A landscape with many valleys, sampled at points; each row gives a point and its height.
A ball rolls from a point to the lowest of its 2 nearest points, and stops where none of them is lower. Distance is the straight distance between rows; heights are no part of it.
Nifu: [ 17 -11   9   1   2   8  20  20   7  -9 -15 -17   3  -2 -21  -9  -3   2
  -8 -15]  (h 425)
gopo: [  2   9   4 -18  -7  -5  -4  13  -5   3   7  23  18  -1   3  11   6  -6
 -15  24]  (h 33)
lel: [ 10   7 -26 -14   7  20 -11  -5   1  -8  21   8 -10   7   0 -15  -4   2
  26  -6]  (h 393)
fepan: [  9 -18  12  14  -7   6  16  21   4  -9  -8 -19  10   7  -9  -3  -5  10
 -10 -20]  (h 517)
Bop: [ 17  13  16   2  -6   0   8   5   4 -14  -5 -19  -7 -16  -9 -15 -21  17
 -10   1]  (h 655)
Vom: [ 17   3 -14  17  -5 -19  -2 -14 -15 -10  -6 -12  -9   6  11 -13   3   4
   2 -11]  (h 737)
Bazu: [  4  -9   4   3 -14   4  -5  -7   2 -12 -14 -21 -10   7   0  -8   7  -5
  -7   3]  (h 883)
Divup: [-29  -2  23 -10   2  -3 -10 -10  10  14 -14  -4 -14 -18  10   2   1  15
  11  -3]  (h 672)
Zaz: [ -3  18 -12 -24  17   6  -5   0   5   9  20  24  -4 -10  14   6  10   1
  24  14]  (h 261)
Nipid: [  4   3 -10  -5  -6  15  -7  25   2   6  20  -4  19  23  14  -2 -10  -8
  -4 -10]  (h 452)
soge: [-36  12  18  -9   1 -10   5 -26  -1   6 -11  -9 -11 -23  -5  -7 -28  10
   8  -2]  (h 196)
voru: [ -4  -9 -13  -1 -18   9  -4  10   2  -6   7 -10  16  23   4  -5   0  -9
  -7 -15]  (h 371)
sazat: [-17   1  -3 -18  -8  -7   1 -13   0  -4   6   6  -7  -9   7  -5  15  16
  12  -2]  (h 468)
Sota: [ 16 -15   5  18   0   4  20  25   8   2  -6 -14  10  12  -7  19   1   8
 -16 -12]  (h 586)
piz: [  6 -23  18  -8  -3   5   0 -11   5  -8 -12  19   8   4 -19  18  -2 -13
 -13   9]  (h 306)
kupu: [ -8  29 -11   4  -1 -15 -10 -15   2   3  16   5 -15 -20  15   6   9   9
  19  20]  (h 294)
rez: [ 14   6   7  12 -12 -10  -3  -1 -19 -15 -10 -18   0  -8  -1 -10 -30  26
 -11   6]  (h 686)
misu: [-18 -10  -3  -6   7  -1 -19  -9   8   0   2  31  -2  -5  11   8  19  14
  21   4]  (h 684)
koza: [ -8  28  -4 -11  -5  -9  -7   1   8   2   8   3   0  -9  16   7  17   5
   7  20]  (h 397)
sesa: [ 13   2  -1  22 -13 -11   0  -4 -17  -8 -11 -21  -4  -1   5 -14 -15  18
  -7  -9]  (h 708)
Bezi: [-22  -2  -3   6 -12  -2 -18 -24   3 -16  -3  -1 -17 -11  -2  -3  -4  15
  15   2]  (h 636)
vegub: [  3 -23  23  -2   6  15 -11  -9   9 -12 -27  -7  -6  -5   1  -9   5  -3
   8 -10]  (h 683)
Leve: [ -2  19  20 -10  -5 -10   3   3  11 -12  -5 -12  -9 -18  -5  -4 -12  22
   2   8]  (h 616)
Sol: [  3 -14   2   9   5  -4  10   7 -14   8 -18 -19   5  16 -18  -4  17 -20
  -9 -16]  (h 839)
mur: [ 10  -8  10  10  -1  -5   8   1  -9  -1 -19 -25 -10  11 -10 -10  10 -12
  -8 -10]  (h 859)
doveg: [  3  -2   2  37   5  -8   4   9  -1   0   3 -16  10  12  21   5  -8  -4
 -14 -26]  (h 701)
lud: [ -5   7 -17  -7  -7   4 -21 -13   7 -11   7   2  -7  13   4  -8   6  -6
  12   4]  (h 368)
luv: [ -1   1  -8  35  -4  -5  -9   0  -7  -6  12  -8  11  12  25  -2 -17   8
 -14 -17]  (h 722)
Talu: [  8 -24  16  -5   8   9   3  -5   2 -10 -30  -3  -4  -2 -13  -7  10 -14
  -7  -8]  (h 700)
gume: [ 13 -16   2   6   6  19  24  20   4  -1 -15 -18  -1  -7 -32 -19 -11 -13
  -1 -23]  (h 289)
Mulas: [-12   2  24  -4  -7  11  -6 -19  11 -12  -9 -17 -11 -22  -7 -14 -23   7
  -2   2]  (h 911)
popa: [ 23 -18  -7   9  26  12  29  14  -6  26 -11  -7  -2   6 -34  11  -5   9
  -3 -20]  (h 411)
Nutev: [ 19 -16   5  13  10  -8  16   5 -11  10 -12   8   5  13 -31  15   7 -19
 -17   8]  (h 315)
nit: [ -4  -7   8   2 -13   7  -6 -16   1 -19 -18 -23 -13 -10  -6 -14 -11  -4
  -2  -4]  (h 900)
Vani: [  7  -1  18   0  -5  -2  -6  -5   5  -7  -5  35   7 -10   1  17  -4  -7
 -23  24]  (h 238)
Tivan: [-16  -5 -12  16  -3  -4 -12 -29   3 -13  17  12 -17 -12 -13   1  -8  13
  22   8]  (h 617)
Mevif: [ -8   4 -12  -6 -19  -7  -4  -3  -5  -2  13  -4  -8  -2  14  -8  11  18
   1   3]  (h 370)
tavug: [ 15 -10  14  33  15  -4  26  24   3   9  -7 -19   3   7   2  15   4   3
 -15 -20]  (h 630)
pil: [ -2  17  12 -10 -15 -16   7  -2  10  -8  -2 -12  -3 -10   3   9   4  16
   2   3]  (h 569)
Mukop: [-13   9   8 -26  -3 -10  10   5   5  11   6  17  16  -4   0  18  10  -8
 -14  19]  (h 127)
veri: [ -4  -3 -11  14  11  -4   3  18 -14  13   2  -7  18  30   3  -5   5 -25
  -7 -29]  (h 803)
tos: [ 10 -26  10  -5   1   2   6  12  -5 -10 -26   2   3   3 -18  -1   9  -9
 -19  -2]  (h 715)
mon: [ -9  -4   5  -9  -5   9 -23 -17  16  -2   3  -1   0   6   8  -2   5 -16
   9   9]  (h 422)
zode: [ -8 -23  22   4   3   9 -22 -14   9  -7 -19   4  -1  -2  12   4   5   6
  17  -9]  (h 670)
lin: [ -4  18  -4 -26  23   6  -7  -1  -2  13  14  49   4 -20   8  11  -6  -2
  15  16]  (h 177)
Mus: [ 26 -18  -1  11  18   0  24   3 -17  23 -12   2  -2   4 -40  19   0  -5
 -12  -4]  (h 358)
vig: [ 24   4   6   6  -3  -8   1   5  -7  -9  -9  27  14   0  -7  14   6 -16
 -24  20]  (h 193)
zel: [ -2  -7   9 -12  -4   8 -13  -6  10  -1  -1   2   3  10   3   3  12 -15
  -7  16]  (h 451)
tomi: [ 15   1 -10  18  -5   1  -3  26  -7   1   5  -5  10   9  26   3   8   5
 -11  -2]  (h 442)
rupa: [  6  12 -15   7 -12  -1  -9  15  -6   1  15  -4   2   7  24  -7   6  14
   0  -1]  (h 493)
Bili: [-15  11  -5  -1  -5 -20  -4 -28 -24   8   7  -3 -13 -19  -4   5 -15  23
   7  18]  (h 116)
fefo: [-29  11 -10 -25 -11  -5   4  -4   1  16  14  -6  -1   5   6  -7   5  -7
   2   3]  (h 720)
buv: [-26   5 -11 -18   8 -12   0 -18   3  11  16  14 -13  -6  11  -1  14   9
  20   0]  (h 518)
Basad: [  3  11 -10 -15   6   7 -21 -10  14  -1  17  18  -7   3  15  -1  10  -1
  20  10]  (h 340)
Lasas: [-29   6   6  -7   7 -19   1 -35 -13   5  -5   0 -13 -23  -2   0 -23  20
   9   7]  (h 157)
mazi: [-19  19 -25 -14  12 -12  12 -14   3  16  27  12 -15  -5   8  -5   1   1
  23   3]  (h 553)
nasog: [-19   6  25 -19  12 -17  11   1   6  15 -12   7   1 -15  11  19  13   5
   2  16]  (h 228)
pafo: [  7  20  -8 -23  -9   4  -2  11   6   2  18   7  15   9  13   1   6  -4
   4   6]  (h 557)
Rofom: [ 15   2 -15   2  16  -2  -1  14 -17  11   4   6  17  24   9 -10   8 -19
   0 -21]  (h 788)
Rupud: [-14  11 -26   6  -8 -12  -5 -18  -5  -9  30  12 -11  -3 -14  -5 -11  14
  16  12]  (h 600)
Luvid: [ 28  16  -6   6   4  10   0  27 -11   2   8  24  26   7   6   8 -10 -16
 -19  13]  (h 205)
moda: [ -9  -3 -34   9 -19   5 -10 -16 -12 -13  13  -2  -4   3  -1 -16  -7   4
  11  -8]  (h 181)
ditu: [  4  16  10  -5 -12  -9   4   9   9  -8  -1  -8   7  -4   7  17  14   4
  -4  17]  (h 501)
meliz: [-10  -3 -20   7 -24  -1 -12 -10 -13 -20  -4 -15   0   7  -7  -9 -14   4
   3 -13]  (h 54)
Kiso: [ -9 -10  -9   9 -24   6   2   4  -1 -15  -8 -20  10   7  -4  -4  -6  -5
  -7 -22]  (h 244)
birop: [  4 -12  14   0   4  23   6   1  25  -9 -14 -18 -10 -11 -28 -10 -13 -11
   6  -3]  (h 419)
sakeg: [ -9  -8  -1  20   6  -6  11  14 -14  16  -4 -19  10  22 -17   1  12 -24
  -6 -25]  (h 822)
kuvi: [ 22  -8  -1  15   1  -1   2  27 -12   4  -4   2  11  15   5   5  13 -10
 -18   7]  (h 337)
rek: [-26  -6  18 -28   4 -10   6  -1   5  12  -6  13   4  -6  -1  11  10  -3
  -8  15]  (h 188)
kega: [-10 -18  21  -7   5   2 -18 -11   6   1 -10  22   9  -7  11  12  10  10
  12   3]  (h 677)
lezer: [ 22   9  -3  -3  -2   0  -3  20  -4  -5   2  26  18   8   1   9   2 -15
 -18  23]  (h 132)
pudir: [ 20  12 -21  10   7 -13  -2  -2 -13   2   2  -2   0  18  10 -12  11 -11
   5 -13]  (h 766)
Likop: [-30  15   5 -14  -9 -12  10  -5   2  18   4 -11  -9  -4   9  -2   4  -2
  -4  10]  (h 699)
lupad: [ 17 -22   3   0  20  17  27  16  -5   6 -18  -7  -5  -5 -41  -8   0 -18
  -5 -15]  (h 96)
beru: [ -4 -15  23 -19  -4  10  10  -3  16   1  -3   4   4  -2 -19  16   5  -3
  -9  12]  (h 260)
Bal: [-18  11 -20   3   5 -16  12 -23  -3   4  36  15 -17 -10  -3  -4  -6  10
  20   9]  (h 581)
tete: [ 18  -8   1   8   4 -10   1  13  -8   6 -13   5   7  20 -14   5  13 -20
 -19   8]  (h 268)
leb: [  2  -9  24 -13  -4  17  14   0  24  -5  -6 -14  -4  -9 -18   2  -3   2
   0   4]  (h 356)
zuran: [-21  -8  15   0  -2   5 -18 -18  11  -7 -10  -3 -12 -10  10  -1   1  17
  17  -4]  (h 657)
pidu: [ 13  15 -21 -19  -1  17  -5   6  -3   1  24   2   5  12  15 -12  -6   2
  14  -7]  (h 477)
boge: [ -2   2 -24  28  -9  -1 -16   0 -16  -4  21   1   5  10  19  -7 -21  19
  -1 -12]  (h 736)
seki: [  2   5 -33   2  -7   5 -15 -17   2 -14  15   0 -13   9   3 -19  -2  -3
  17  -4]  (h 282)
sape: [-21  17  -2   3  -8 -17  -7 -20  -5   5   8  -4 -20 -17  15   0   5  17
   5  19]  (h 203)
lovud: [ 15   0   7  35   6  -1  16  19   4   4   6 -12  14   5  21  21   5  -6
 -16 -15]  (h 671)
nesu: [ 26 -20   2  -1  30  19  20   4   6  12 -16   0 -10  -6 -44  -7  -2 -13
   1  -4]  (h 237)
Fura: [ 24  15 -11   5  10  17  -4  35  -6   5   8  13  24   7  24   7  -6  -6
  -8   5]  (h 298)
meb: [ -4  16   3 -24   3   1 -11   0  -2   2   9  41  14 -11  11  13  -2  -9
  -6  22]  (h 118)
nele: [ 21 -20   9   2  22  25  12   4  27   5 -13  -3 -14  -9 -30 -14  -9 -13
   4   1]  (h 330)
nim: [ 20  13 -16  10  15  15  -8  32  -3   3  10   4  14  10  34   0 -10   4
   5 -14]  (h 399)
gup: [-38   6  13  -8   2 -10  -2 -20   8  16  -5  -3 -12  -9  12   5   3   0
   8   1]  (h 682)

Where does a ball stop that starts at each point below?
luv | lupad
pudir | Bili
Mulas | Bili
Basad | gopo
Rupud | Mevif
Bazu | Bili
pidu | meliz
mon | meliz

Call two points neighbours if one is among the 2 nearest of the other. Go from one point of each pair to the other, from neighbour to neighbour, staying as low as possible. Name the highest point that can't be avoided.
beru, lupad | birop
meliz, Mevif | rupa
lupad, tete | popa
meliz, lezer | lud
